Points, in no order, along strands that fork, close into loops and pass close to each other.
Points whose rows are less than 88.6 apart are linked; no others are. Some points are linked to none.
kog: [ 17  -7   0 -21 -15 -20 -22 -10  30  12  27  73   8   6 -27   7  18  30
   8   6   4]
gibat: [ -9  12  59  19 -46  59 -18  -2   2   0   7   5 -36 -34  -3 -10  27  10
  37 -15  52]
Mepab: [ 10 -26 -28 -15  -6 -27  19  19  -7   6   6  43 -19  -7 -33 -45  10  15
  -6  -4 -32]
zem: [-17 -13  12 -12  31  -4   1  -9   0 -28 -45  40  18 -29  -3  -8 -18  35
 -22 -22 -31]
kadem: [  8  -7  10 -20 -60   4 -21 -16  52  24  33  65 -15 -28 -31 -11  25  12
   8   3   3]
Kek: [  4  33  -7 -28  11  23  16  -1 -15  -8 -54   5  53 -14 -30  -9 -16  -1
  23 -82 -15]
zad: [  1 -14 -23   7   5 -25  -7 -37  61 -28   6 -31  23 -19  28  70 -31 -17
 -56  28 -23]
veram: [ 27  -3 -37 -32  20 -47   0 -10 -24  10  -6  36  74  52   8  35  13   6
   7 -18 -30]
rupe: [-41   4  18  47 -49  39   6 -11  46  19  17 -26 -38 -51  20  13   2 -18
 -10  21   3]
simes: [-15  -4 -23 -26   1   0  20  11  31   8   4 -15 -13 -38 -45   5 -32 -33
  -3   4 -17]
rok: [ 28  17 -21 -15 -30 -28 -21 -41  65 -16  37  17  25  13   5  35   1 -10
 -24  14  -8]
rinel: [-15 -29  42   5   9  23  15  29 -53 -25 -55  39 -46  11  -2 -41 -28  40
 -17 -13   1]
dufo: [  27   12   41   52    9   11  -28   22   -5   -7    1 -103   23   24
   37   54   -4  -35  -10   30   43]
bele: [-37 -44   3   6  35 -16   1   5   4  -9 -17  -6 -15 -14   4  39 -24  19
 -26  32  -5]
pab: [-32 -18  19   6  48  17  18   8 -67 -10 -40 -23 -62  32  16 -14 -38   0
   4  18  20]
pana: [  9  -8  33 -28  35  15  20  52 -33  -4 -42  22  14  11 -59 -13   6  16
  11 -22  27]
zofig: [-21 -24   6  -3  24 -10  12 -15 -23 -17 -26  36  -9 -19   0 -47 -14  55
 -36   4 -55]
fef: [ 13  -9 -39  16   9 -33 -25 -38 -24   0  35  -9 -27  30  56  11   7  -5
  27  19 -21]
Lifa: [ -6   5  17  31 -11  26  -7 -38  60 -35  -2  19  31 -23  24  17   6  30
 -22  -5  -4]
Guki: [ 21  -8   6  42  17   3 -18   1  -1  -4   9 -82   7  52  68  40  11 -23
  12  29  41]
mivu: [  3 -12 -26  11  11 -29 -22 -11 -26  21  26  -5 -29  31  18  -4  17   1
  37  36   8]
Vuril: [  2 -44   7  -2  10 -18  17  14 -35   1 -32  65 -14 -12   4 -64  10  71
 -37  10 -34]
monit: [ 43  38 -10  21 -19  -3  -7 -15  33  -7  42 -85  36  14  22  11   8 -58
   0   5  16]
pipa: [ -9 -20  22  15  33   3 -21   6 -51 -12 -24  37 -20  50  35   2  22  42
  30   5  34]
Nopu: [ -1  15  30  58 -27  48 -18  -7   5 -41  -3 -40   9  10  54   7  10  17
  16   1  53]
kogif: [  6  -5   5  -2  36   0  -2  19 -45   4  -6 -26  17  31   1  25   5   5
  27   1  21]
Dekot: [ 35  -3 -21 -38  31 -42   2 -15 -61  19 -14 -41  59  77  34  61  25 -25
  19 -33 -17]
Nupe: [ 14  35  32 -10  15  16 -31  37 -34  51  26 -60  -3  -3 -34 -19  22 -45
  17  27  28]
nopeg: [-69   2   3  26  -3   3  10 -32  20  19  -6 -15 -52 -69  49 -26 -22  16
 -30  20 -52]
Fup: [ -1  -6 -23 -20  38  -7  23  30 -49 -20 -27   6  -2  11  -3 -17 -26   4
  -6 -16 -16]
timo: [ 30  42  19  56 -28  36 -11  -2  20 -14  32 -79  31  19  18  -5  23 -29
  11   8  36]
tegep: [ -7 -10  23  25 -36  35 -28  -8   6  17  16   7 -28   4   7  -4  44  16
  45   9  48]
galaf: [ -1  18 -21 -31  10  -5   4  27 -19  25   4 -43 -12 -22 -46 -13  -9 -49
  11   3 -17]
geg: [ 11 -25  15 -24  16   6   9  49 -23   7   0  52   7  20 -53 -18  20  30
  25   5  19]
tino: [-77   1   6  51 -50  21  12 -43  41  22   3  -9 -47 -69  49 -15   3 -15
 -16  12 -25]
pedin: [  5  -4 -28 -34  37 -26  21  15 -51  -7 -28 -36 -12  19  -9  10 -28 -26
   4 -21 -27]
Pav: [ 30  29  22  17  14   8 -33   2 -32  18  25 -44   1  46  28   2  33 -25
  53   8  34]
mogi: [-21   7  -2  12 -47  15  -4 -11  58  14  26  -2 -32 -39   1   9  -5 -10
  12  -2  13]
biniv: [-25  26  25 -14  24  28  20  10 -48  -9 -64  38  23  18  -4 -20 -11  28
   8 -64  10]
Nov: [ -9 -17 -62 -19  -2 -58   6 -48  10  -1  23   9 -25 -10  20  -7 -22 -15
 -33  24 -82]
pezet: [ -9 -20 -18 -16  -4 -17  10  15  21  14  24  19 -15 -31 -36  -8  -6   0
   6   4 -10]
guzu: [ 22  40  -6 -26 -28  29   0 -22  60   0  14  17  22 -40 -39   2  -6 -13
   4 -42 -11]
divaf: [ -9  25  50 -11 -17  55 -16  20 -12   7   2 -11 -16 -24 -39 -16  21 -16
  15 -10  47]
ritid: [ -2  22  38 -28  20  43   6  44 -42   3 -50   2  25  13 -17  -3  -9  14
  26 -40  34]
tes: [-20 -40  22   2  31   6  14  49 -63 -20 -46  17 -39  28  -3 -18 -41  18
 -19  21  22]
tado: [-19  21  -6 -19  28  26  16 -12   4 -24 -58  17  39 -24   5   9 -21  25
 -17 -64 -19]
vel: [-17 -15  37 -11  16  23  21  24 -42 -16 -55  62   5  11  -1 -31   4  58
   2 -41   0]
zosi: [-68 -39  13   2  24  -8  19  36  18   1 -13   6 -37 -44 -13  21 -36   9
 -41  44 -26]
Sona: [-13  -4   4  26   2   5 -21 -23 -27   9  23   0 -45  10  21 -17  14   9
  46   6  30]
Lodip: [ 17 -37 -20 -12  16 -22  23  36 -28  -2 -16  59  -7   9 -33 -56   5  56
 -22  12 -20]
birug: [ 16  19 -23 -38 -11  -2   0   6  40  -2 -11  24  51 -27 -41  17 -14  -6
   6 -48 -19]
beg: [ 13 -21  -5  -4   4  -4  48  14 -41 -20 -43  67 -33 -29 -17 -91  -1  50
 -39 -25 -50]
loko: [ 15  32   6   6  12   0 -10  20  14  20  29 -83  18 -22 -31  36  -3 -61
   5  15  21]
pusud: [-49 -44 -33 -11   9 -24  40  40   1  17  -9  -9 -36 -31 -33  -4 -32 -13
 -46  30 -28]
tuma: [ 21  -4 -48  11 -13 -44 -14 -58  13 -16  34   2   1  40  56  20  11  -4
   0  23 -17]
gugo: [  5   8  31  46 -34  31 -11 -27  42 -33   0  -7  24 -13  38  10  13  22
   3  -9  32]
mib: [ 27  34 -30 -42  18 -22  22  10  -3  -3 -22  12  48 -19 -38 -10  -8 -20
  17 -67 -30]
losen: [-57 -50   5  12 -27   9  48  50 -22  27  -2  43 -66 -44 -26 -59   9  11
 -34  29 -12]
biguf: [ 15  32  -1 -24 -60   5  -9 -11  45  10  30  35  -1 -34 -42 -15  12  -8
  13 -28   1]
bekon: [ 46  14 -30  -6 -21 -11 -15 -11  54 -11  29 -19  57  34   3  49  -5 -29
  -9   3  10]
sav: [ 37  31  26  33 -15  28 -28  -5  27   1  27 -35  28  28  -7  13  32 -15
  19  14  41]
Gen: [ 29  17 -13  25  12  -6 -12 -28 -20  -1  23 -51   7  45  47  15  20 -29
  20  -2  26]
pob: [ 38  27 -45 -67  12 -23  14 -12 -12  19 -22  -8  67  22 -19  16  -4 -25
  22 -57 -34]
Bolun: [-14  -3  25  -1  11  14 -14 -26  35 -27 -21  44  25 -44  10  11 -14  58
 -35 -10 -23]
mem: [-67 -46   8  11   7  -1  39  35 -28  16  -8  17 -65 -20  -2 -40  -7   5
 -36  38  -7]
vop: [  4 -13   1 -16  16 -15  -6  32 -21  14  -4  22  26  28 -18   4  12  17
  24  17  34]
Lemo: [ 21  46  45 -23   7  40 -15  27 -29  33   1 -35   8 -18 -50 -30  14 -30
  29 -20  20]
Zepek: [ -7 -17 -16   7  16  -4 -11 -10  33 -24   1  -9   7  -9  16  51 -28  -1
 -15  34  -2]
tivun: [-19  -6  23   1  32  -5   4  10 -42  -3 -18 -28 -35  10  18  16 -24  -9
  13   7  19]
zazu: [ 17  25  29  15  28   4 -35   9 -41  34  34 -61 -28  30  -6 -10  23 -42
  36  29  35]
lodon: [  6  18 -33 -12 -16 -41  -2 -52  83 -20  28  12  27 -18  15  50 -27  -5
 -50  23 -41]
sev: [-48  -1 -22  28   1  -6  10 -27  14  -1  -2 -15 -35 -43  31   4 -30  -7
 -14  10 -27]
sor: [ 16  -9 -25 -13  29 -14  22  14 -42 -25 -51  33  10  16 -15 -44   3  27
  -1 -51 -19]
gasuz: [ 19  -5 -11  32 -22 -18 -33 -49  28  -9  49  16   8  45  41  15  15  11
   4  33   6]
neb: [ 32  21  33  13 -55  32 -23  -6  56   4  39  -5  37   8 -15  15  35  -9
  19   1  48]
vek: [ 17 -22   0   7 -14 -21 -25 -19   2   6  39  23   0  40  20  14  25  24
  26  34  21]
Fure: [-57 -43 -18  -6  22  -5  43  50 -32  21 -10 -19 -76  -7 -14 -26 -41 -19
 -43  49 -29]
Rer: [ 43  23 -15  29 -35 -11  -9 -32  63 -22  51 -41  40  40  25  30   7 -46
 -15  23  22]
Ruvel: [ 20  -6 -26 -22   5 -47 -16 -13  12  12  15  61  40  24  -4  18   6  12
  -2   7 -19]
Manim: [ 26  18 -20 -42  33 -26   8  26 -50  17   9 -68 -19  17 -28   7 -15 -47
  20  -1 -15]
pifom: [-37 -28  -1   4 -29  22  38  29 -20   6 -26  42 -64 -63 -17 -69   0  19
 -23 -17 -34]
pom: [ 31   8 -33 -40  18 -34   6 -14 -28   7 -19 -12  73  39  18  55  16 -23
  15 -55 -30]
zifa: [ 20  31  11  36 -71  23 -14 -25  86 -13  39  -2  18  -8   8   7  22 -15
 -12   1  36]
zik: [  9  25 -16  18 -57  -9 -18 -50  80  -1  51  33   4  -7  10   2  11 -10
 -14  14  13]

A tip is a point with one link. Name the tips that can be reached along the links from each point below, in the order of the rows.
divaf -> dufo
timo -> pifom
biguf -> Nopu, Dekot, beg, sor
nopeg -> mogi, sev

A piece is two or more points that can be reached from each other along the links. Count, over all rows, the pieces, the separate loops (a circle has one, a figure eight two, a Y none), the forks (points with three links) and the tips (points with one).
pieces -> 5
loops -> 4
forks -> 6
tips -> 8

Name the points in between on the shortest way along the links from the first point to the second, in order.
Mepab / pom -> Lodip, Vuril, zofig, zem, tado, Kek, mib, pob
vek / Pav -> mivu, Sona, tegep, gibat, divaf, Lemo, Nupe, zazu
gugo / galaf -> Lifa, Bolun, zem, zofig, Vuril, Lodip, Mepab, pezet, simes
bekon / mem -> rok, lodon, zad, Zepek, bele, zosi, pusud, Fure
